Each row is a point on a tangle of strands that fork, close into loops and nearly touch. The rows are in no order.
In the rows, 128 means zero.
Two points are linked if the straight distance between their rows is under 108. Some points are linked to none.
q_702: [126 191 140  95  95  95 144  91 148 145 126 133 209 111 122 102 175 160
  87  66  88 125  80]
q_636: [ 75  83 124 132 132 185 137 163 103 115 113 158  99 108 154 155 110 100
 138 122 172 119 131]
q_10: [ 91 155 130 101 102 147 121  97 124 136 106 166 150 154 152 119 118 156
 107  84 174 131 133]
q_722: [109 158 146  99 132 100 111  69 161 171  89 129 139 107 120  97 129 198
  99  98 150 128 133]
q_688: [117 156 124 118  92 135 131 125 135 143 109 142 105 171 155 133 124  97
 100  88 163 134 158]
q_506: [114  94 119 170 144 182 114 135 108  96 148 112 153 131 137 144 137 105
 173 178 120  99 142]
q_375: [151 153 141 115 108 172 114 116 122 109 144 107 168  76  91 151 158 105
 121 134 109 117  80]
q_92: [135 144 168  90 129  98  95 106 173 174 104 135 133 132 120  98  94 161
 122 135 163 134 130]
q_21: [123 131 187  83 157  45 162 147 120 157 153 134 167 127 126  93 144 175
 113 111  90 153  59]
q_25: [119 133 117 136 172  77 139 136 103 164 161 100 104  69  90 118 154 187
 138 117 129 151 100]
q_318: [142 175 141 139 112  80 104 101 171 164 133  94 163 170 122 101 153 153
 123 127 112 116 166]
q_273: [102 167 131 122  90 167 126 146 106 137 166 121 165 130 143 147 148  87
 126  98 147 108 103]
q_174: [130  87 100 156 133 161 129 131 109  75 114 154 117 157 131 138 130 106
 153 150 123 129 139]
q_31: [158 136 130 120 142  69 115 116 123 149 153 133 133 144 107  92 127 176
 150 140 119 154 103]
q_942: [134 105  60 180 127 154 137 156 139 114  90  91  47 114 155 168 120  65
 132 129 124 124 210]
q_116: [112 143 110 109 110 148  88  91 141 161  95 163 121 137 145 120  73 143
 135 109 197 129 125]
q_212: [176 110 134  99 129 117  85 120 128 134 141 160 134 110 107 115  73 146
 165 168 141 154  61]
q_52: [ 84  56 116 152 142 204 128 138 126  91  75 141  90  76 144 169 105 112
 130 144 149 111 160]
q_902: [160 128 148  89 129 125  97  98 124 137 146 141 156  67  99 125 112 161
 141 149 111 148  41]
q_428: [153 107 181 126 145 118 114 168 146 138 157 105 154 154 104 118 105 109
 154 192 136 113 105]
q_898: [117 165 169  85 120 141 122 124 147 168 124  95 139  53 104 139 143 131
  93 101 147 122  91]
q_543: [157 124 190  80 113 112 142 168 119 127 172 143 168 148 115 125 110 112
 119 144 117 147  40]
q_449: [167 138 102  96 115 163 102 131 117 138 132 130 100  50  94 156  96 102
 130 132 154 156  66]
q_661: [106 109 107 144 135 109 149 128 107 118 121 147  67 163 145 117 134 150
 110 107 165 142 184]
q_337: [ 76 133 135 148 154  99 135 137 135 154 151  89 173  73 115 112 181 183
 136 111 128 104 124]
q_980: [118 147 127  94 111 115 141 125  86 147 161 147 118  79 116 129 144 162
 108  79 142 163  58]
q_674: [126 160 151 109 106 120 151 123 113 111 154 129 184 124 117 116 184 144
 106  97  98 123  94]
q_956: [137  90 140 100 165  98 160 153 101 117 135 150  44  91  97 116 106 143
 107 127 155 152 108]
q_36: [ 91 168 119 125  96 167 134  72 127 103 118 138 215 137 153 117 162 156
 108  88 123  85 149]
q_555: [150 137  61 129 108 141 130 133 132 121  88 150  44 106 119 145 106  87
 116  86 161 151 136]
q_564: [161 119 179 100 170  41 167 155 116 144 166 120 153 182 115  85 126 168
 127 145  94 154  78]
q_725: [138  94 111 143 126 121 150 137 144  98  84 135  52 143 137 131 129 105
  91 118 142 137 198]
q_124: [188 104 106  94 137  77 124 115 125 104 117 194  72 138 116  93  71 146
 129 139 132 171  97]
q_586: [121  97 130 162 188 104 166 167  84 131 185  64 123 126  97 113 166 160
 150 150 130 122 111]
q_782: [122 131 171  98 180  56 141 109 127 169 121 119 138  34  94 116 158 172
 108 103  54 143  63]
q_962: [136 128 161 144 127 118 145 130 137  94 144  96 164 171 121 117 181 132
 109 149  90 107 168]
q_869: [136 168  92 126  87 168 105 125 115 150 139 125 120 112 128 155 125  83
 130  96 160 137 105]
q_523: [134 145 155  92 134 146 146 141 131 137 120  92  81  53  94 157 146 102
  76 109 142 141 125]
q_545: [135  97 149 151 153  99 173 153 112  94 145 100 115 198 135 108 163 137
 110 148 117 127 179]
q_916: [139 160 160 137 105 154  96 133 175 156 132  73 155 127 124 150 127  79
 123 156 129  92 162]
q_179: [150 164 195  74 121  79 125 100 172 153 102 138 150 152 117  99 123 154
  86 119 110 140 119]
q_176: [130 162  73 138  86 182 115 115 143 147  84 128  88 119 141 169 112  57
 117  84 159 127 138]
q_34: [137 136 100 128 139 147 111  78 114 116 116 126 111  67  86 135 140 172
 124 126 130 138 123]
q_861: [163 186 108 123  67 136 121  93 128 110 129 152 165 188 126 132 145 108
 107  96 106 144 115]
q_727: [189 112 186  69 136  78 150 145 120 121 148 160 125 150 110 112  90 129
 113 153  92 162  53]
q_732: [152 143 131  88  92 149 124  82 116 101 105 173 137 116 114 129 127 137
  93  99 120 155  74]
q_773: [104 140 112 169 137 121 129 150 107 158 174  81 122 163 150 127 151 118
 150 130 146 108 174]
q_39: [102 144 158  85 148  67 139 122 129 155 132 164 177 136 136  88 132 212
 124 100 129 155  93]
q_690: [134  89 124 130 158 132 131 164 118 122 132 121  75 104 111 134 109 116
 138 156 167 131 135]
q_177: [ 99 111 116 168 184  67 171 141  96 138 167  85 114 112  94 106 188 198
 130 117 109 134 131]
q_51: [132 105 133  91 115 145 144 124 105  95 100 191  90 107 118 132 111 130
 103 100 150 161  85]
q_665: [103 115 139 135 140 158 112  96 135 120 112 113 127  87 118 133 137 163
 119 139 147 112 160]
q_134: [ 98 117  84 167 135 138 143 109  82 102 141 132  87 127 123 133 161 167
 124 106 142 137 173]
q_376: [168 143 156 133 107 146 113 124 137  96 153 113 174 140  94 135 152  98
 133 165  89 115 102]
q_293: [114 145 142 129 119 104 142 123 137 140 123 109 102 155 140 115 157 142
  95 106 145 129 183]
q_911: [ 89 100 159 149 169 119 144 136 133 121 138  69 152  67 106 121 186 183
 114 149 111  96 161]
q_919: [ 84 154 125 141 118 121 163 134 100 112 167 116 192 135 142 112 199 161
 123  85 117 100 140]
q_735: [102 131 119 153 113 147  95  98 168 154  93 127 127 179 185 123  92 116
 131 139 149 103 208]
q_843: [113 159 178 137  93 148 127 151 160 138 148  98 180 179 153 140 137  75
 114 142 117  84 162]
q_12: [122 150 212  75 133  93 140 131 171 138 121 131 212 135 121  96 144 162
 106 131 100 114 105]
q_551: [134 159 132 129 135  74 100  98 156 160 136 122 186 154 123  83 136 195
 157 135 119 132 130]
q_717: [152 152 167 118 155  61 130 118 152 163 141  91 169  76  88 111 174 150
 119 127  50 130  82]
q_123: [ 86 154  83 164 122 168 109  95  95 134 156 111 155 105 144 139 153 144
 153 110 138  98 150]
q_91: [ 73  93 131 139 129 191 134 112 125  84  88 173 166 168 192 138 112 131
 128 137 127 109 184]
q_107: [121 123  90 171 105 154 140 177 119 129 133 138 112 198 168 158 111  36
 172 129 120 120 133]
q_354: [180 129  61 169 132 141 111 134 144 114 109  91  75 113 106 159 118  73
 150 157 118 134 181]
q_812: [ 99 109  76 152 156 138 141 128  89 120 137 125  50  79 104 150 123 167
 128 116 169 141 166]
q_986: [132 125 164 113 119 175  98 131 175 144  95 105 129 102 121 150 100  84
 116 153 157 105 140]
q_207: [141 131 117 167 106 182 108 130 162 120 105  88 124 130 139 170 131  55
 123 157 110 101 181]
q_905: [156 102  77 129 146 143 119 176 132 121 113 128  61  73 107 150  76  79
 158 148 166 143 117]
q_947: [168 157 165  83  94 121 137 101 121 106 141 145 169 113 103 124 152 129
  94 111  73 142  59]
q_276: [104 157 148 133 108 138 139 166 113 136 181 109 185 184 154 130 147  94
 142 123 132  98 126]
q_746: [ 68 102 139 140 147 164 128 166  98 139 164 141 157 169 180 130 104 109
 175 151 160 104 133]
q_387: [148 143 127 133 123 117 133 137 131  97 134 161 178 244 150 119 118 130
 144 148 115 141 157]
q_763: [ 78 119 120 141 109 203 131  80 112  76 101 146 176 125 159 142 150 138
 106 115 123  90 159]
q_999: [164 172 148  83 118 107 123  94 135 166 127 105 121  56  94 136 142 136
  93  97 100 151  69]
q_33: [170 111  85 169 122 116 133 184 131 125 142 124  92 195 129 137  94  51
 172 155 132 125 124]
q_89: [149 149  94 155 101 126  87 100 167 142  99 150 126 203 150 122  84 104
 155 138 139 126 177]
q_73: [159 153 118  98 125  97 137 106  90 149 166 119 122  44  97 140 154 156
 113  97  80 169  41]
q_832: [187 118  72 113 122 113 126 115 127 101 101 172  49  98 100 127  93 112
 117 114 134 165  99]
q_836: [145 201 112 118  80 119 117  66 144 145 121 119 165 139 118 118 164 146
  94  75 112 125 119]
q_738: [180 121 123 122 118 113 135 139 109 102 146 149 110 157 103 124 131 108
 129 139 113 156  89]
q_312: [ 79 140 101 123 118 149 126 116  72 132 157 150 131  93 124 135 143 173
 132  82 168 138  95]
q_454: [168 102  79 134 124 153  89 104 161 102  66 161  96 110 108 135  75 108
 157 152 143 134 123]
q_632: [143 108 154 113 191  54 146 124 104 153 150 117 105  68  90 107 140 189
 133 131  76 153  71]
q_978: [130 109  85 143 121 178 117 180 138 132 103 129  89 104 139 175  85  40
 174 134 149 122 117]
q_82: [175 113 141 114 146  87 112 121 143 113 123 160 130 184 109  90  95 155
 150 172 124 148 132]
q_759: [192 126  97 117 117 148 109 174 130 127 139 119  95  84  91 161  89  60
 153 159 138 151  70]
q_486: [ 95  82  73 194 128 188 133 122 119  98  88 118  78 116 179 168 126  96
 125 134 107 114 210]
q_646: [103 155 152  90 127  69 151 135 115 171 155 133 164  78 124 109 164 172
 105  72 109 148  48]
q_373: [150 129 177 105 144 102 127 164 126 153 174  96 149 110  97 116 134 128
 134 155 118 129  67]
q_213: [ 76 105 149 137 121 170 123 106 146 134  89 108 115 108 170 140 120 141
  83 122 160 100 198]
q_866: [135 167 106 144  85 152 129 126 121  94 139 165 187 221 157 140 129  91
 140 122 103 129 136]
q_390: [ 82 123 135 131 145 116 154 136  91 110 157 140 162 159 143 106 158 182
 134 111 143 126 141]
q_131: [118  80  91 167 127 170 132 188 165 125  77 120  84 126 173 173  87  35
 182 150 111 101 155]
q_70: [168 142 183 122 129  97 139 133 146 100 152 110 190 173  96 107 158 133
 121 168  66 117 113]
q_37: [134 103 181 119 129 142 118 148 162 115 112 130 143 151 126 127 109 104
 128 169 141 112 141]
q_168: [108 103  93 150 120 127 133 153 146 128  85 168  89 203 189 126  82  89
 155 120 152 127 184]
q_664: [109  93  95 177 122 146 112 137 167 145  82 129  85 170 202 142  81  78
 153 151 124 104 213]
q_366: [121  91 140 160 161 131 129 147 133 126 138  65  99 109 130 132 142 138
 121 170 137 109 203]
q_626: [ 67 105 135 156 146 183 108 118 110 123 153 126 178 128 174 130 122 137
 173 164 137  78 158]
q_891: [136 127 103 144 120 155 114  89 100  84 134 149 147 127 110 126 152 149
 142 135 117 131 120]
q_297: [188 124 181  81 149  69 148 107 116 113 129 146  98 123  97 108 126 139
  99 136  60 155  89]
q_236: [101 107  98 176  98 169 148 171 159 134  83 140 110 188 199 172  99  28
 180 133  81 102 157]
q_963: [131 136 138 110 136 113 146 130 103  91 145 163 180 190 134 106 140 166
 132 130 117 147 120]
q_328: [173 148 176 105 149  71 154 130 126 140 145  92 105  99  85 121 169 127
  99 121  63 144  97]
q_764: [119 160 105 151 106 166 102  79 120 106 144 117 201 118 126 125 163 146
 145 124 109  92 131]
q_239: [198 128 137 107 105  98  96 127 152 122 132 172 147 172 111 112  64 123
 148 170 117 156  78]
q_266: [ 89 161 137 116 138  73 119  93 165 172 112 134 200 123 132  82 147 212
 124  93 130 124 124]
q_854: [145  98 136 133 126 101 136 157 171 117  87 145  79 184 148 118  96  93
 117 141 148 130 188]
q_872: [129  85 135  93 145 109 154 156  84 109 145 184  90 133 122 113  98 152
 127 125 163 163  74]
q_783: [ 75 120  99 156 121 190 114 135 131 160 116 137 111 135 191 158  93  65
 165 132 147 100 157]
q_380: [ 96 148  90 179 121 165 106 108 119 149 147  93 122 132 168 148 140 105
 143 133 131  96 197]
q_100: [199 116  71 155 130 105 130 159 141 102 120 120  56 145  98 133 110  72
 144 150 119 140 141]
q_16: [116  93  80 177 145 176 123 108 124  99  91  95  71  73 130 164 126 134
 106 146 132 126 216]
q_715: [ 67 115 103 148 127 180 113 109 131 155  95 130  90 109 175 151  95 118
 127 112 179 107 185]
q_912: [ 86 164 129 125 127 140 116 111 141 166 132  83 167  53 119 134 161 159
 120  98 149 102 125]
q_345: [ 92 114 112 127 117 170 113 150 111 134 127 171 131 154 163 140  90  91
 164 123 169 125 114]
q_35: [ 88 102 145 110 157 111 140 152  86 128 157 163 138 147 134 106 113 185
 148 128 176 144 105]
q_558: [112  53 114 170 164 141 132 147 130 101 105 109  61 109 143 136 110 139
 121 170 145 117 212]
q_658: [152 105 170 118 171  58 176 154 120 125 148 106  99 181 112  90 150 154
 109 143 114 144 138]

How many points has the smallest loop of links through each point below? Write - if it is on no loop.
q_51 -> 8
q_213 -> 11
q_387 -> 9
q_176 -> -

A fork is a point with three links, a tip a point with one. Leave the first point through the second and follow the links. Name the first fork or tip that comes.
q_632, q_782 -> q_916
q_428, q_373 -> q_586
q_131, q_236 -> q_366
q_486, q_942 -> q_905

A tip is a point with one link. Name the tips that can be reached along the links from each point below, in the order of the rows.
q_345 -> q_52, q_773, q_91
q_131 -> q_449, q_366
q_297 -> q_124, q_586, q_207
q_661 -> q_116, q_812, q_89

Name the points in between on the shortest way along the links from the first point to the second, in order.
q_911, q_239 -> q_337 > q_912 > q_898 > q_999 > q_73 > q_980 > q_646 > q_21 > q_39 > q_266 > q_551 > q_31 > q_82
q_51, q_942 -> q_872 > q_956 > q_690 > q_905 > q_978 > q_131 > q_236 > q_107 > q_33 > q_100 > q_354
q_632, q_832 -> q_782 > q_717 > q_328 > q_297 > q_727 > q_543 > q_373 > q_428 > q_37 > q_986 > q_916 > q_843 > q_276 > q_273 > q_869 > q_176 > q_555
q_52, q_36 -> q_636 > q_345 > q_746 > q_626 > q_506 > q_174 > q_891 > q_764
